Each row is a point on a landscape with many valleys, with its height.
A ball rolls from a point to the lowest of its 2 nearest points, and stops where none of them is lower. Distance is the straight distance between rows; heights are no part of it.
j671: [-19 25 5 -44 19 11 1 -21 -7 4 21 11 -3 4 -1 -10 -9 2 30 -11]  h=6.46
j809: [54 -4 -34 -12 23 33 -9 -3 5 29 17 21 -2 46 21 26 -43 7 70 -49]  h=6.60
j606: [-16 12 29 21 14 19 46 -3 -36 35 -11 -26 -24 -50 0 -2 1 9 -34 23]  h=4.71
j866: [53 -10 -24 -1 -12 -19 23 10 -16 -4 42 9 -23 10 0 2 66 22 55 -24]  h=3.00
j194: [16 -58 -47 7 -13 -26 4 10 52 -20 -2 57 -6 29 -31 76 -40 -27 76 3]  h=4.09
j232: [-47 6 8 7 -6 -3 -21 4 4 6 -21 -19 7 -6 -10 -21 -23 13 -66 27]  h=2.88
j324: [-11 48 1 -54 12 19 -45 28 4 0 0 4 1 23 -19 -32 -45 8 -43 15]  h=2.78
j263: [17 42 -4 1 -26 15 -14 42 -41 10 -13 -31 -26 -49 16 -58 80 8 -62 4]  h=2.56
j334: [0 36 22 -7 7 21 13 9 -32 25 -6 -31 0 -23 -2 -25 13 10 -56 15]  h=4.46
j186: [-36 -17 13 -7 -31 -38 -27 -11 13 -30 19 -16 -12 10 14 10 29 41 -29 36]  h=1.55
j566: [16 9 20 22 55 37 27 -23 -4 14 -13 23 29 14 19 -13 -41 -53 42 -27]  h=2.80
j299: [75 -52 -49 26 -13 -1 -2 11 45 25 14 5 -14 55 33 62 -19 16 57 -43]  h=4.07
j190: [16 -16 0 46 36 20 38 -28 7 6 -1 10 34 12 9 18 -23 -32 32 -21]  h=3.20
j393: [61 -18 -34 0 7 5 36 24 4 24 22 10 -49 22 6 68 -23 14 65 -10]  h=5.86
j750: [-21 14 10 -17 25 -5 -45 -3 12 -36 -32 43 28 16 -24 -52 -72 -52 1 -28]  h=4.68
j829: [-11 -17 -22 -35 5 -31 7 7 24 -23 12 45 -39 8 -34 39 -47 -9 75 5]  h=2.99
j740: [47 32 -2 -3 0 17 15 18 -37 18 14 -32 -8 -20 -1 -34 38 8 -44 -7]  h=4.20
j872: [-35 6 22 -8 14 13 54 -33 -4 5 -7 8 -17 -44 -6 43 8 -23 62 0]  h=5.32
j658: [17 -9 -5 -21 -34 -38 -47 10 18 -40 44 -37 -30 -2 45 -22 76 19 -8 14]  h=0.79
j167: [-4 2 7 -11 25 -4 27 10 -12 11 6 3 -39 -26 -33 5 -55 12 5 28]  h=5.19
j158: [-45 45 55 -9 -10 43 2 3 -10 41 -69 -1 31 -32 -3 -24 -15 -19 -59 14]  h=6.92
j10: [-7 -8 7 -13 -20 -16 -2 -6 -9 -17 25 -23 -24 -10 16 12 46 28 -13 16]  h=2.13
j56: [36 -24 -23 -13 16 4 -11 26 17 8 12 22 -47 12 -17 21 -78 18 48 -7]  h=6.19
j930: [-31 34 20 -21 20 35 -6 -32 -14 6 -5 5 33 0 22 -15 5 -25 6 -18]  h=6.73
j797: [4 25 24 20 44 46 8 -12 10 19 -26 35 52 17 1 -32 -52 -56 2 -10]  h=2.26
j678: [-87 -1 43 23 -5 10 -12 -31 -10 0 -66 16 34 -29 20 -17 -11 -32 -19 -4]  h=4.32
j810: [-68 -10 45 33 -17 25 17 -41 -32 18 -56 -6 41 -33 42 -5 20 -14 -22 -3]  h=3.85
j53: [-30 -11 6 21 -21 -5 46 -33 -27 -6 -6 -18 1 -48 3 37 64 3 21 -3]  h=3.14
j272: [22 34 -31 15 -12 5 2 17 -28 -5 6 0 -26 -50 -12 -68 87 18 35 -20]  h=2.57
j620: [6 -46 -10 42 -12 -37 11 -18 32 -21 18 -11 19 18 -13 35 -3 24 -13 22]  h=3.96
j520: [80 12 -11 11 3 2 -2 40 -4 12 35 -36 -19 -6 12 -43 29 17 -40 13]  h=3.91
j839: [-45 -22 7 42 -16 -18 4 -34 -10 -7 -8 -17 46 -2 15 2 35 -1 -32 1]  h=3.53
j695: [-43 52 34 -8 -27 42 -14 5 -26 37 -53 -17 35 -18 19 -11 27 -16 -61 -1]  h=7.10
j105: [-16 28 -2 -45 25 2 -50 18 6 -4 -25 26 18 22 -31 -37 -72 -26 -30 -10]  h=3.79
j497: [36 -14 -22 -31 24 14 -22 7 24 12 12 32 -17 44 10 22 -67 9 56 -29]  h=6.43
j431: [-36 -20 12 2 32 -26 -19 -12 15 -33 -32 40 12 1 -33 -33 -61 -30 25 -25]  h=5.38
j987: [-22 -25 5 -21 -24 -53 -47 -1 35 -45 30 -1 -42 13 -9 11 3 34 3 41]  h=0.70
j699: [-10 -20 9 25 -1 -28 -5 8 9 6 -10 -33 20 5 -15 -11 -6 28 -72 29]  h=3.50
j152: [-5 -30 -16 -23 -3 -51 -33 3 46 -33 21 22 -32 18 -18 11 -35 24 30 19]  h=1.56
j391: [-61 -13 24 32 -14 10 35 -62 -27 -4 -28 -10 20 -39 30 14 49 -12 7 -7]  h=3.46
j745: [12 -7 -12 -12 14 1 -13 -29 12 -4 20 4 33 54 8 4 -14 -12 27 -18]  h=5.39
j650: [73 -46 -37 32 -2 -7 9 -5 26 13 17 -11 8 41 0 39 -14 12 35 -34]  h=3.83
j81: [-2 -41 -6 33 -2 -42 -9 -2 30 -16 4 -7 15 24 -27 3 -33 31 -40 29]  h=4.06
j607: [2 -21 -7 3 27 -19 6 17 2 -10 -13 16 -36 -19 -51 -9 -81 4 -2 10]  h=5.54
j293: [-52 -18 16 -9 -40 -16 -38 3 -14 -31 -4 -28 -17 -6 39 3 37 37 -56 26]  h=2.16
j245: [39 24 -2 20 27 41 10 3 -15 44 -16 -14 44 25 -4 -16 -39 -23 -36 -10]  h=1.10
j325: [-3 27 -1 -43 -5 10 -35 24 9 -9 30 -13 -1 33 4 -15 -11 18 -35 17]  h=1.80
j38: [41 -8 -21 8 17 19 70 12 -8 24 18 14 -35 -6 -21 58 -13 0 55 -1]  h=5.69
j109: [14 -28 -15 -2 -45 -37 -23 13 14 -41 38 -21 -34 -25 31 -16 107 24 21 6]  h=1.37
j824: [-17 26 10 6 -33 13 -18 20 -29 9 -4 -45 -14 -27 32 -24 66 18 -65 9]  h=2.94
j226: [-19 -16 -4 37 -42 -19 6 -33 -19 -19 0 -25 17 -21 17 2 74 26 -26 -10]  h=3.09
j458: [81 1 -29 7 -7 -18 2 42 -6 -1 40 -22 -29 -1 5 -46 60 24 -1 -7]  h=3.63
j296: [-82 -10 42 15 5 9 10 -37 -12 -10 -45 16 5 -47 0 6 -11 -24 8 2]  h=4.72
j37: [-4 39 6 15 -11 36 -6 -13 -21 9 -30 -16 80 9 8 -31 59 -31 -35 -33]  h=7.07
j405: [71 11 -34 -4 9 -4 0 15 -18 12 26 5 -17 9 -4 -25 45 12 34 -33]  h=3.30
j724: [-36 -19 8 2 -39 -10 -6 -28 -22 -36 17 -29 -13 -28 33 17 79 26 4 0]  h=2.65
j218: [-54 36 35 -23 15 18 -12 -1 -10 18 -41 17 -10 -38 -33 -36 -57 -12 -30 7]  h=6.28
j940: [-46 8 22 -16 26 -22 -15 -8 -4 -15 -38 30 -11 -31 -48 -24 -62 -19 -2 -13]  h=5.88
j694: [4 39 1 9 -5 14 -14 35 -3 25 -30 -31 48 17 -8 -13 -2 -6 -90 18]  h=1.32
j994: [-39 31 21 5 -14 9 -33 34 -2 12 -41 -19 31 6 -4 -12 -7 3 -93 30]  h=2.07
j97: [49 -35 -29 47 21 11 34 -15 3 14 12 -2 27 26 2 24 -11 1 23 -27]  h=3.54
j962: [-31 34 20 12 -28 29 -19 -4 -14 23 -50 -19 83 0 20 -15 45 -34 -66 -13]  h=7.23
j878: [-34 -6 12 6 -50 3 -30 14 -40 -27 -13 -42 -21 -28 48 -11 73 29 -52 21]  h=2.66
j112: [51 -3 -20 -34 12 0 16 21 2 15 44 14 -43 33 13 23 -12 19 52 -10]  h=6.05
j752: [28 34 24 27 40 50 28 -20 -7 40 -20 3 65 1 8 -33 -16 -54 -27 -18]  h=1.66
j714: [12 14 -1 -6 23 23 -26 -25 19 -7 10 17 67 59 25 -12 -18 -37 17 -29]  h=5.71
j442: [-56 44 47 -4 5 24 -24 8 -4 19 -72 21 35 -28 -10 -36 -51 -40 -52 2]  h=6.65
j550: [-43 -6 15 8 13 1 31 -35 -2 -3 -11 13 2 -24 -13 21 -20 -18 31 9]  h=5.09
j684: [31 37 -16 3 -14 5 -2 35 -32 2 3 -19 -23 -57 5 -70 83 19 -10 4]  h=2.22
j691: [19 19 -2 -39 25 6 17 0 -11 17 32 10 -31 4 -4 18 -3 9 47 -10]  h=6.24
j74: [-4 -2 -10 3 13 9 66 -13 -10 20 8 20 -18 -27 -24 59 3 -32 61 0]  h=5.50
j463: [24 -24 -22 -19 16 -21 -15 38 15 -14 -1 22 -59 3 -43 3 -78 17 21 12]  h=5.91
j234: [-19 39 25 -3 5 40 2 -32 -15 9 -20 0 64 4 25 -31 36 -40 -7 -31]  h=6.91
j894: [10 -26 -16 -1 13 -19 9 -15 20 -8 15 12 6 30 -10 29 -33 4 42 1]  h=5.00
j4: [-14 -21 -10 27 -17 -19 51 -20 0 -13 12 -4 6 -25 -15 56 49 -6 19 18]  h=3.38
j534: [-3 5 13 4 13 -1 43 7 -16 11 21 -8 -51 -37 -16 15 -11 19 -9 32]  h=4.95
j778: [30 11 -7 15 1 15 -5 12 6 26 -8 -17 57 38 -9 -22 -23 -15 -55 2]  h=0.34
j912: [20 -43 -47 -20 -24 -36 -6 30 48 -14 10 48 -48 13 -36 64 -48 2 70 12]  h=3.62
j675: [18 12 -4 -46 2 -9 -29 26 10 -18 52 -5 -37 26 13 -9 -5 24 -2 16]  h=0.95
j248: [37 3 -6 -45 -17 -33 -32 25 16 -27 59 -16 -41 17 41 -18 44 18 -4 16]  h=0.22
j305: [3 -17 -6 -53 -3 -32 -18 11 34 -26 29 31 -60 29 -14 25 -34 18 57 23]  h=2.25
j292: [29 -17 -10 -7 -14 -24 7 0 4 -15 42 -14 -10 11 8 12 43 18 14 -1]  h=2.58
j803: [9 -55 -26 17 -2 -19 -17 -8 47 -19 -1 33 7 36 -14 39 -55 -6 50 -15]  h=4.58
j542: [1 -41 -11 38 -16 -32 48 -3 20 -22 18 -7 -2 10 -19 51 20 7 6 22]  h=3.66

Where does a ball stop that starts at each point below?
j606 | j186
j74 | j53
j650 | j778
j81 | j778
j962 | j53
j745 | j987
j695 | j248
j750 | j248
j497 | j186
